Points on a hilly landscape, in no order, each with its height.
A ball rolls from a point to the lowest of its 2 nearest points, and stops where none of them is lower. Distance is the straight distance between rows; heights are no part of it.
z217 h=445: [170 130 118 149 120 122 134 115  85 161 122 142 175 123  83 119 142 187
 169 124]
z305 h=351: [139  58 154 150 119 119 100 140  66 107 141 117  88  65 110 108 161 119
  95 114]
z95 h=355: [149  60 120 166 147 132 180  95 109 134  99  96  96 130 146 106 131 173
 142 141]
z157 h=522: [154 164 109 127 105 135 186 102 109 144  81 146 152  74 115  87 119 129
 118 100]
z580 h=653: [171 137  90 132  88 101 110 170 101 132 136 103 124 147 101 178 143 158
 130 164]
z351 h=606: [180 102 162 119 129  80 141 177 100 105 169 125  74  89 155 130 120 165
  69 122]
z570 h=485: [163 203 113 183 144 149 171 101 144 118 137 104 166 170 116  95  96  74
 111 119]
z993 h=401: [105 199 133 118 119 112 100 155 155 125 110 142 120  93 120 112 158  57
  88 137]
z44 h=303: [ 94 166  70  80 131 155 147 177 136 136 148 100 164 180  99 122 112  92
 165  80]
z272 h=609: [135 148 155 172 132 151  70 125 128 130 165 170 118 142 136 112 143 155
 106 168]
z631 h=512: [126  91 130 136 123  80 177 133  98 155 108  60 117  91 138 101 168 127
 159  99]
z430 h=530: [137 104 141 181 134 171  96  86 157 150 163 122 100 186 150 121 153 159
 140 150]
z369 h=532: [115  72 179 110 120 103 153 116 151 111 125  67  59  80 117 145 143 119
 119 100]
z353 h=315: [120 190 157 119 109 113  80 144 106 130 139 159 186  97 153 153 145  86
 122 136]
z220 h=341: [108 114 117  60 142 103 107 157 119 123  85 180 166  58 127 115  84 115
 114 160]
z683 h=599: [114 182 104  45 123 119 126 147 123 107 171 161 168 145 162 154  77 126
 149  87]
z795 h=387: [ 96 131 183 125 160  99 139  89 179 105 118 112  71 110 105 104 132 112
 126 117]
z289 h=483: [147  97 121 142 106  95 172 139  90 125 124  64 116 118 106 148 113 159
 110 121]
z30 h=428: [144 100 200 180 146 100 131 122  74 113 170  92 154 133 184 145 106 156
 109 139]
z39 h=369: [148  92 139 162  95 122 121 149  56 127 130 101 129  76 135 120 190  87
 115 110]
z804 h=487: [193 199 118 144 134 160 107  96 123  92 130 161 158 159 146 156 150  84
 159 127]
z85 h=533: [ 68  77 138 147 129 179 144 128 164 163 132  90 150 196 134 142 111 112
 119 105]
z744 h=453: [168 191  82  82 135 105 147 112 109  74 100 147 120 131  84 144 125 111
 152 125]
z741 h=500: [136 108 109 135  93 118 173 118 115 151 123  71 129 109 140 128 132 137
 137  89]
z955 h=279: [ 66 131  95  76  93 141 104 173 124 149 130 132 157 123  73 129 118  95
  87 112]
z619 h=286: [147 173 113 106 127 118 102 181 135 143 119 185 148 106 146 127 129 128
  97 178]
z144 h=397: [ 64  76 138 134 109 162  83 152 127 154 131 130 138  98 133 127 145 101
 104 124]
z472 h=390: [ 82  92  93 110 142 168  81 128 132 140 104 183 123 139  60  93 139 135
 141 157]
z680 h=664: [131 129 108 107 106 107  90 181 139 146 122 123 125 107 150 170 177 110
 146 157]
z765 h=373: [128 152 154 152 165 141 151 119 155  92 131 158 119 178 134 128  56 146
  74 152]
z384 h=419: [ 82 162 119  98 150  93 163 131 138  70  91 103 129 146 124 148  83  62
 109 125]
z31 h=596: [116  50 158 150 156 127  74 189 102 119 151 151 125 106 180 134 106 140
 100 170]
z88 h=449: [184 146  91 175 152 143 154  74 152 129 127  89 126 202 120 124 135 104
 161 158]
z276 h=280: [ 99  79  93 129 128 133  95 120 116  85  82 129 109 142  87 166 126 100
 143 172]
z399 h=378: [167  78 119 148 136  95 153  92 103 105 124  97  87 134 153 145 117 195
 149 160]
z803 h=379: [136  99 172 139 136 129 185  76 154 128 150  93 111 135 189 135  82 165
 123 101]
z565 h=542: [143 104 143 144 123 159 104  71 156 101 170 132  78 164 183 158 124 156
 122 137]
z81 h=268: [ 89 122 137 112 160  80 105 207 144 174 129 140 156 116 155 112 129 141
 140 166]
z710 h=505: [147 140  94 130 115 187 156 107 166  88 115 161  79 151 138 126  91 120
  70 129]
z26 h=340: [102 118 143 143 148 103  71 170 125 123 150 143 130 155  88 145 101 166
 100 184]
z209 h=334: [113  87 103 121 111 179 111 112 125 117 116 188 130 116 170 144 110 141
 129 143]
z304 h=433: [156 163 103  92  89 135 138 141  99 128  99 161 199  98 146 183 110 100
 115 105]
z433 h=541: [126 100  99  88 116 130 158 157 108 167 107 150 131  67 118  73 135 159
 108 115]
z996 h=582: [157 186 130 136 121  78 120 125 107  90 115 123  97  97  67 123 126 136
  83 166]
z98 h=317: [ 45  81 152  97 129 156 138 145 186 125 118 107 104 142 105 153 110  80
 108  92]
z972 h=253: [104 119 148 127 116 136  85 155 138 161 192 142 117 143 100 119 125 198
 106 124]
z415 h=276: [ 82 116 145  97 124 145  81 143 164 139 168 156  90 119 101 112 128 150
  93 112]
z165 h=422: [116 195 122  85 164  99  86 164 110 115 146 162 171 162  77 131 129 117
 160 143]
z849 h=577: [ 89 126  94 115 131 148 163 150 159 149 129 121 136 182  95 115  81 145
 114 107]
z284 h=503: [ 97 173 109 131 118 174 120 144 114 114 144 124 148 165  50 112 112  90
  83 101]
z475 h=519: [104  93 150 162 133 169 121 115 183 167 143  96  95 180 121 122 161 125
 124 125]
z246 h=102: [213 102  94 129 103 112 150 174  78 142 148 128 146 125 182 157 133 179
 146 133]
z607 h=531: [105 130 128 132 141  89 149  97 145 170 161  77 145 175 112 104 122 165
 195  96]
z980 h=408: [109 162 162 105 164  99  62 113 119 101 122 196 157  89 124 118 124 102
 154 151]
z123 h=405: [ 74 104  87 105 140 181 110 128 122 127 135 144 118 172  44  94 126 134
 145 109]
z776 h=349: [155 137 111  81  95 158  92 105 127 144 110 183 138  72 118 141 188 127
 150  85]
z942 h=347: [ 99 163 144 113 119 127 142 140 136  97 156  72 143 177 103 169  89  78
  97  84]
z910 h=501: [158 135 180 179 131 173 141 107 193 164 180  83 114 181 124 131 138 115
 101 121]
z34 h=382: [109 158 128 110 101 152 145 140 181 151 151 140 121 119 189 118 107 113
  82  89]
z966 h=614: [144 160 123 135 104 148  58 143 116 141 160 176 142 140 101 135 161 144
 129 158]
z625 h=456: [134 163 105  73 137 149  99 144 102 113 138 163 197 155 110 179 129 113
 170  82]
z335 h=488: [119 113 147 129 130 122 130  94 122 160 153 150 115  94 139  73 136 198
 160 107]
z25 h=534: [116 145 119  90 108  89 172 123 104 138 105 120 136  61 101  95 113 142
 112  96]
z645 h=450: [ 85 144 159 120 179 116 106  86 165  94 148  89  80 172 131 112 160  85
 172 119]
z182 h=585: [130  89 161 175 144 117  99 189  62 162 149 149 174 111 153  93 162 121
 120 140]
z550 h=403: [170  94 192 171 135 140 170  92 111 108 157 100 121 128 183 147  88 161
  90 122]
z497 h=510: [ 73 157 131 121 162 113 128 118 141 115  93 136 149 136 114  99 134  65
 158 132]
z180 h=478: [154 157 100 130 111 165 114  77  88  81 138 141 133 148  75 129 131 116
 156 105]
z755 h=171: [193 132 113 146 124 123 145 170 113 184 154 139 176 134 171 124 136 188
 159 130]
z352 h=312: [106  94 144 180 168 119 129 132 122 138  86 127 131 117 123  93 134 130
 133 175]
z869 h=336: [121 113 115 132 136 143 110 146 149 183 119 160 116 118 117  79 171 162
 156 150]
z590 h=446: [155 139 159 151 137  74 151 134  96 111 144  97 135 113 179 138 102 149
 115 144]
z715 h=517: [127 151 123 145 154 190 138  90 160 108 152 136 110 183 145  93 115 105
 126 109]
z819 h=229: [127 142 141 123 103 105  94 106 130 106 152 105 128 130 213 194 146  91
 155 138]
z159 h=146: [163 162 122 117 108 128 200 113 200 123 132  83  90 133 162 134  98 105
  88  86]
z50 h=474: [151 180 134 119 110 143  94  80 117 106 144 141 147 131 135 154 175  83
 181  84]
z877 h=466: [135 176 136  75 139 140  83 100 118  98 158 175 164 127 155 165 147 110
 186  71]
z946 h=348: [122 104 127 126 132 142 108 156 156 162 116 152  92  80 178  87 189 115
 138 138]
z647 h=374: [176 109 106 169 155 129 183  85 124 136  73 129 124 138 147 102 132 161
 165 165]
z646 h=476: [160 156 112 122 125 100 151 115 127 116 133 147 109 125 131 115  87 191
 117 146]
z588 h=521: [114  82 152 137 135  88 133 155 125 138 125  63  87  93 132 122 174 115
 131 118]
z199 h=543: [135  98 114 146 133 107 147  90 122 161 125  83 141 167 127 135 135 161
 196 134]
z315 h=626: [200 149 121 130 132 115 119  99 146 155 126 141 140 136 149 150 182 163
 196 110]
z748 h=275: [181 150 124 176  98 153  85 125 102 128 150 141 170 159 159 178 145 133
 135 171]
z274 h=393: [136 137 165 178 144 120 156 150 154 159 148  63 162 193 102 151 102 127
  97 142]
z94 h=298: [ 85 130 151  95 120 137  96 126 126 103 142 152 108  91  53 113 102 126
  65 113]
z168 h=385: [107 128 150 128 128  82 106 111 115 126 134 113 129 102 136 134 140 138
 162 130]
z747 h=516: [ 95 149 122 115 154 193 122 140 120  62 144  99 111 181  75 142 105  91
 110 113]
z579 h=507: [133 156 121 118 141 156 113  98 149 138 121 211  96 105 110  54 140 160
 123 141]
z895 h=440: [172 106 114 193 102 166 123 150  96 148 135 114 131 142 131 129 151 148
  99 156]
z893 h=492: [170 138  89 152 103 159 144 121 125 112 126 151 122 153 144 145  90 155
  96 152]
z852 h=647: [157 103  92 130 111  99 109 156 100 105 110 110  82 113  85 160 143 156
 114 179]
z482 h=506: [103 131 177 176 164 119 128  50 111 115 137 116 148 161 120 106 108 134
 150 131]
z817 h=291: [143  71 156 163 121 176 193 130 149 169 137 105 109 127 125  91 113 176
  94  93]
z771 h=327: [ 99  97 122 136 140 109 102 162  94 127 113 130 141 127  44 128  95 159
  90 179]
z798 h=436: [119 160 113 138  94 135  93 124 109 142 137 108 147 143  67 137 179  89
 150 112]
z695 h=358: [103 107 104  85 101 162 152 122 177 153 148 144  77 123 117 103 108 173
 102  75]
z921 h=246: [128 110  62  65 108  97 152 131 136 109  82 133 102 117 122 165 118 131
 155 131]
z238 h=192: [146 148  93 115 123 120 177 114 185 131 146  67 100 177 123 132 114 123
 137  95]
z319 h=465: [177 171 107 181 136 126 165  95 139 157 120  92 185 176 135 126 125  93
 158 143]
z724 h=247: [110 119 154 104 134 134 165 107 173 116 151  86  81 171  73 135 111 130
 133  79]
z834 h=604: [114 138 117  85  95 113 110 119 120 114 174 144 146 140 185 173  86 152
 142 106]
z859 h=404: [118 133 157 170 142 162 143  81 135  95  95 161 115 116 149 102 101 110
  80 145]
z236 h=418: [137 153 167 139 157  54 156  68 146 109 134  60  91 147 102 124 130 138
 150 123]
z696 h=427: [167 108 114 125 141 110 106 134  97 145 107 161 174 133 103 168 146 193
 181 141]
z398 h=616: [178 113 186 138 117 112 151 158 142 137 188  97  88 130 146 144 119 187
  91 121]
z700 h=370: [ 60  98 165  98 146  84 112 105 152 122 138 116  99  89 125 114 110 140
 144 101]
z667 h=299: [107  71 114 162 129 143 112 130 104 135  84 120 132 119 101 130 157 121
 149 168]
z979 h=455: [142 143  97 159 115 180 101 114  99 127 114 142 171 175  64 143 162 102
 162 130]
z938 h=282: [ 86 145  73  67 132 173 128 151 122 115 106 136 149 150  80 124 139  75
 159  94]
z963 h=431: [126 166 110  77 147  89 102 168 127 138  96 166 165 115  69 131 141 120
 141 150]
z528 h=394: [103 152 153 159 116 120 104 108 116 125  97 112 142  86 110 119 184  57
 138 135]
z689 h=350: [111  95  95  98  95 167 140 105 134 125 121 159  95  96 146 121 106 155
 109 108]
z395 h=496: [171 182 135 166 154 127 122  98 133 127  97 171 147 143 132 116 158 115
 159 163]
z300 h=210: [102 126 144 119 149 109  97  77 151  96 146 108 113 168 204 172 141  83
 182 143]
z343 h=386: [148 140 149 157 110 118 106 147  64 141 105 123 177  74 109 137 182  97
 132 135]
z764 h=316: [130 162 122 107 119  72 113 172 107  90 107 131 135  86 125 164  96 103
  78 177]
z703 h=392: [119 197 125 106 115 144 115 147 181 129 146 164  98 111 156 102 133  99
  78 118]
z857 h=270: [143 134 106  98 102 154 100 200 113 174 122 169 175  93 135 131 156 128
  97 149]
z652 h=368: [153 117 134 145 118 105 164 170  71 123 110 118 153  83 191 130 134  86
 100 126]
z169 h=520: [ 98 160 170 148 153  84 145  75 137 158 153  94 153 143 139  85 122 138
 172 101]
z690 h=475: [154  80 141 137 144  95 153 135  77 161 142 137 128  92 149  69 160 178
 170 106]
z720 h=234: [104 120 159 113 157  87 131  82 158  99 151  96 102 164 184 158 100 133
 156 127]
z365 h=367: [132 117 144 134 108 148 159 133 158 143 128 106  85  88 184 109 151 118
  93 101]
z932 h=552: [ 99 124 109 130 105 145 118 163 140 127 110 127 145 141 157 166 114  96
  96 150]
z282 h=575: [162  91 145 177 151 105 153 179  73 153 144 140 155 135 178  90 134 141
 110 140]
z611 h=389: [146 117 113 175 149 169 163  84 139 124  71 159 130 141 173 102 114 128
 134 169]
z951 h=535: [ 96 123 123 154 102 188 146 103 126 149 102 147 155 114 146 103 128  95
 109 109]
z188 h=498: [120 165 114 116 112 160  92 114  89  66 156 125 138 161 107 164 119  82
 125 112]
z601 h=160: [210 136  91 118  77 135 167 130 113 144 148 130 156  98 185 154 120 165
 149  94]
z115 h=562: [151  51 100 146 130 124 157 179  56 137 106 145 149 113 142 110 123 142
 112 141]
z314 h=305: [ 85  57 104 142 146 149 144  97 133 110  93 126 119 178 119 143  89 145
 141 149]
z797 h=598: [177 106 115 103 133  89 144 181  91 109 121 155  91  59 162  99 128 134
  82 146]
z5 h=640: [171 141 100 147 100 111 113 112 127 117 124  93  65 134  68 136 174 146
 128 148]
z366 h=413: [136 117 114  84  98 122 127 132  78 116 126 164 155  68 147 142  95 156
 108 127]
z985 h=326: [148  48 161 163 146 153 194 118 139 154 123  90  84 124 169  92 147 149
 112 101]
z595 h=491: [126 139 147 167 186 128 107  83 112  95 144 144 141 210 129 123 102 146
 162 173]
z177 h=618: [173 135 121 119  96 122 120  92 145 156 177 124 122 128 187 138 158 171
 196 101]
z145 h=462: [189 150 120 122 135  65 171 131  97 110 111 129 116  93 158 123 105 179
 134 155]
z124 h=602: [145  96 156 156 132 158  75 161 115 118 165 175 100 112 159 124 126 172
  73 175]
z51 h=659: [145 119  78 115  88 118 108 169 120 162 116  99 139 141  94 178 178 131
 166 137]
z977 h=399: [127  95 137 112 119  95 104 128  83 112 141 137 122  77 146 135 116 168
 133 135]
z467 h=467: [169 177  94 130 158 127 151  84 125  81 110 153  98 159  87  92 113 139
 150 142]
z959 h=325: [ 99  81 161 121 104 132  89 133 104 107 137 110  99  68  65 140 129 126
  80 116]
z945 h=555: [128 100  87 126 121 146 143  86 136 152 117 125 119 166  89 104 148 162
 195 112]
z728 h=563: [124 178 155 160 113 125 151  89 102  87 119 105 141 120  77 129  99  86
  77 107]
z488 h=435: [121 174 155 142 171  91 114  79 131  97 149  86 105 177  83 110 143 115
 169 132]
z385 h=257: [ 88 130  71  66  83 175 110 149 147 135 131 147 112 131 108 132 143  91
 112  96]
z102 h=300: [ 95 141 143 136 175  65 143 173 139 136  90 119 136 114  92 100  96 133
 105 176]
z871 h=444: [142 164  95  95 107 132 141 138  92 129 121 152 228 143 117 180  82 118
 145  91]
z402 h=391: [ 62  79 161 124 140 131  56 148 108 159 151 162 162  82 128 101 121 141
 139 139]
z531 h=633: [185 136 111 137 114 108 126  95 126 130  96 114  96 110 117 135 198 139
 182 144]
z896 h=248: [166 151 124 144  74 145  87 119 122 125 164 117 133 137 191 184 159 113
 136 138]
z248 h=356: [144 114 130 118 114 127 139 130 121 127 117 142  95  51 188 100 167 116
 130 112]
z306 h=311: [117 127 119 148 160  70 130 146 109 108  80 114 129 132  61 132 105 134
 122 195]
z445 h=195: [164 150  84 111  94 134 179 120 153 150 133 137 138 119 182 123  97 152
 138  96]
z239 h=525: [111 153 115 133 131 172 150  64 143 116  91 158 124 116 139  84 147  77
 148 100]
z906 h=322: [ 84 145 176 142 110 114  90 132 138 140 190  74 151 164 136 166 134 101
 124 103]
z778 h=481: [153 163 111 151 176 136 112 112 111  66 133 141 107 207  79 125 105 144
 137 177]
z76 h=416: [166 110 131 194 129 134 144 167 137 174 154  74 139 181 112 131 127 173
 107 154]
z328 h=549: [ 99 143 141 161 119 148 171  82 117 123 109 107 161 129 116 110  92  98
 104  92]
z226 h=566: [106 115  76 118 134 170 167 103 168 154 124 132 117 174 117  84 112 143
 163  85]
z293 h=559: [110 131 143 118 109 139 135 127 159  90 125 114  96 131 139 173 109  88
  76 120]
z198 h=281: [112 131 189 142 142 118 111 169 181 164 174 111  97 159  99 120 141 164
 105 134]
z676 h=371: [137 117 117  72 129 138  65 133 128 157 141 208 142  99 100 114 163 183
 153 133]
z58 h=594: [108 191 107  94 117 145 145 140 119 100 149 149 168 141 137 130  62  98
  93  98]
z716 h=417: [141 169 120 153 108 133 130 115 151 153 134 101 121 141 114 105 161 114
 139 119]
z155 h=251: [132 130 121 130 128 139 118 187 121 193 102 154 203 117 141 140 168 121
 146 130]
z388 h=377: [ 84  68 168 153  93 184 119 120 121 151 158 105 134 121 152 145 135 130
 101  86]
z745 h=591: [123  60 134 136 151 115  97 214  99 148 141 158 146 109 201 111 137 111
 116 149]
z699 h=415: [ 79 171 147 107 175  98  67 158 135 122 140 179 158 135 102 101 111 109
 130 164]
z953 h=381: [ 91  96 123  98 126 169  56 141 116 147 126 203 161 100  98 106 131 132
 121 155]
z243 h=353: [ 37 110 144  87 170 131 111 102 156  91 129 125 103 132 116 107 109  84
 154  93]
z558 h=442: [146 172  97  79 135 105 122 126  97 101  90 153 160 122  37 149 149 107
 156 112]
z900 h=396: [150  87 103 124 139 113 155  90 133  84  93 142  73 123 162 143  95 178
 135 166]
z473 h=224: [179 117  73  90 109 112 189 115 138 134  81 131 107 103 173 144 127 161
 165 116]
z82 h=545: [ 90  94 102 154  95 169 139 176 138 161 123  85 158 175 110 166 111 112
  90 126]
z407 h=504: [130 157 125 157 167 113 157  88 125 110  65 135 154 154 118 111 125  91
 166 163]
z341 h=321: [105 189 115 108 148 143 138 144 146 114 170  93 141 177 117 112 109  94
 139  87]
z336 h=473: [130 151 172 139 129 108 116 105 188 161 185  65  91 159 157 129 164 125
 139 104]
z501 h=301: [152 176 150 160 110 118  85 115  87  97 139 150 184 133 159 182 123 102
 131 158]
z339 h=302: [ 93 167 167 126 122 102 104 167 168 148 171  96 121 156 108 141 139 111
 103 115]
z812 h=335: [ 30  93 119  89 142 126  93 145 165 130 124 120 113 138 109 130 123  91
 142 114]
z781 h=461: [112 168 142 105 142 111 102  93 177 133 180 113  93 161 171 107 165 116
 188  97]
z981 h=402: [132 151 155 151 147  94 157 101 163 141 117  93  89 116 133  91 144 134
 123 128]
z887 h=388: [139 144 185 168 161 136 174 125 147 112 115 155 116 117 149 103  75 149
  57 152]
z704 h=323: [ 74  76 117 111 159 115 152 114 161 109  82 118  99 136 117 128  90 127
 128 135]
z444 h=513: [155 166  94 118 122 149 150 122 140 148  91 187 124 104 111  84 137 141
 117 140]
z207 h=464: [154  64 140 171 148  80 172 154  64 129 119  76 122 132 105 112 131 160
 119 137]
z615 h=518: [ 69 160 132  78 158  96  81 139 122  90 113 141 157 119 116 146 133  52
 177 123]
z230 h=610: [130 119 121  73  98  97 117 146 119 148 155 134 151  99 196 179 132 161
 178 101]
z738 h=330: [106 144 110  73 125 102  95 152 109  94 114 168 152  95 101 142  76 115
  87 166]
z370 h=588: [159 141 130 139 134  75 140 128  75 105  97 125 113  59  74  94 131 148
 111 158]
z940 h=338: [133 157 133  91 108 146 128 104 132 165 115 177 155  58 136  92 168 128
 148  78]
z727 h=223: [148 140 128 151 139 136 130 141 147 187 121 134 186 160 178 135 153 138
 183 131]
z606 h=383: [119 148 143 161 108 133 149 142 113 129  91  98 146  80 154 124 151  62
  88 130]
z9 h=328: [120 206 143  98 119 134 120 121 140 148 123 181 174  87 156 111 148  78
 132  87]
z245 h=515: [140 162  85 120 113 183 152  91 144  98 123 145 102 141 133 106 124  93
 118  97]
z503 h=463: [169 121 139 138 151  82 158 140  79 168 107 134 155  85 100  81 161 179
 174 120]
z810 h=480: [141 167  99 163  87 175 135 121 105 148 143 134 185 141  68 106 115 108
 107  97]
z990 h=360: [101  53 174 118 129 151 176 103 149 117 131 112 105 121 159 147  79 162
 110  98]
z624 h=414: [169 100 131 106 146  98  97 132  94 125 105 165 145  78 143 162 160 168
 174 137]
z693 h=320: [107  77  84 134 133 168 140 128 137 146  84 157 149 167 156 146 114 141
 159 159]
z439 h=103: [183 145 119 150  90 141 180 104 155 117 139  72 113 131 177 165 100 109
  82 109]
z785 h=157: [186 102 132 170 108 129 179 109 122 130 124  30 119 141 151 173 129 108
  94 129]
z387 h=283: [ 66 111 152 142 159  93  81 161 146 160 126 118 158 151 144 135 144 111
 173 168]
z586 h=553: [129  57 144 134 118 172 129  76 167  96 123 114  46 135 141 158 139 139
 112 130]
z422 h=359: [133 100 124 132 137 114 117 173 100 109  83 147 146  78 179 148 123  85
 115 172]
z761 h=544: [117  82 160 105 126 123 157 117 158  87  97 116  54  68  99 135 107 123
  86 122]
z291 h=372: [130 171 156 157 132 150 142 156 154 116 160  80 158 202  96 167  89  80
  78 124]
z961 h=627: [168 102 153 154 134 128 146 122 158 162 175  89  78 141 163 112 148 189
 126 121]
z37 h=425: [116 147 121  88  87 126 145 147 102 148 136 148 191  87 174 145  91 129
 114  94]
z127 h=290: [ 83  93 189  88 109 144 175 131 185 124 131  98  80 133  76 152 116  96
 119  90]
z451 h=263: [114  93  69  74 121 123 100 138 127  91  83 161 100 115  99 152 115 117
 133 168]
z641 h=550: [113  36  94 105 115 150 142 171  95 147 115 143 121  93 116 104 111 173
  92 128]
z2 h=499: [115 151 148 127 145 130 123  81 162 139 156 173  90 119 136  62 125 177
 136 110]
z253 h=284: [101 151 133 113 151  45 146 197 157 157 119  85 123 120 128 119 127 135
 125 149]
z925 h=324: [118  89 138 158 172 141 102 150 123 152 102 178 119  96 130  66 139 151
 130 178]
z103 h=574: [119 193 119 116 115 109 124 110 104  83 108 128 116 106  55 116 124  80
  96 126]
z793 h=458: [161 143  96 170  79 175 124 149 101 168 124 128 159 125  86 117 153 125
 104 135]
z844 h=437: [174 134  93 155 154 142 116  86 151 109 106 129 101 194 139 148 161 116
 175 179]
z466 h=331: [ 94 100 148 120 109 147 174 136 157 179 135  97 108 105  91  88 123 157
 100  65]
z360 h=400: [ 88 133 143 114 156 115  63  95 128  81 138 166 110 122 120 123 126 103
 162 143]
z130 h=486: [147 121 183 140 112 147 145 131 201 168 184  69 100 154 173 155 142 118
 108 100]
z310 h=439: [164 100 125 181 140 105 161 165  87 174 138  85 144 153  98  95 136 194
 130 142]
z759 h=407: [ 85 170 124 105 139  91 139 171 161 122  85 121 122 102 120 125 113  63
  84 145]
z539 h=502: [123 182 137 182 157 186 141 125 157 129 140 131 156 193 119  87 104  81
  89 122]
z252 h=554: [124 110 113 107  92 111 137 120 119  74  96  91  77  81 112 175 121  95
  85 123]
z714 h=613: [160  89 120 106 105 122 123 140 118 154 155 134 119 106 216 151 165 174
 183 112]
z930 h=424: [132 158 104 133 167 160 102 112 136  96 111 131 114 189  98 124 181  85
 192 150]
z41 h=366: [126  60 125 115  99 160 148 129 138 123 146 122  87 123 180 159 103 176
 100 111]
z872 h=339: [ 75  58 158  98 155 120 173 129 197 131 113 110  85 136 158 141  93 142
 130 116]
z578 h=361: [154 125  94  70 136 142  93 115 151 141 112 193 122 117 112 144 180 159
 176 100]
z96 h=304: [153 176 123 115 107 103 108 143 126  95 135 151 117 105 160 158 113 123
  95 163]
z616 h=593: [176 137 119 117 142  88 129 159  95 116  78 155 112  42 111  93 150 118
 106 169]
z254 h=410: [111 134 134 122 150 128  65  87 124  92 153 146 115 169 117 140 160 122
 199 141]
z555 h=586: [104 155  93 133 136 160 172 136 126 131 108 147 189 173 127 114  60 108
 115 115]
z334 h=352: [158 126 118  94 153 101 113 152 117 106  57 179 154  63 153 154 121 104
 132 169]
z10 h=357: [102 138 179 159 163 120 114 131 134 103 147 127 140 184 102 147  79 138
  96 156]
z493 h=354: [105  97 180 153  90 134 115 136 114 159 187  64 142 126 147 156 147 138
 114  83]

Call two points neighbours if one is among the 2 nearest of the other. Go from one point of each pair to the other, from neighbour to neighbour, staying as low as possible. Name the highest point that can't be avoided.
z360 / z385 => z715
z972 / z300 => z144
z81 / z385 => z123
z246 / z700 => z859
z300 / z990 => z803
z972 / z246 => z528
z439 / z81 => z168
z314 / z817 => z695

Two balls start at each pair of points below. Name the first point that both come to, or write never.
z606 / z759 => z246
z745 / z932 => z700
z993 / z528 => z246
z482 / z430 => never
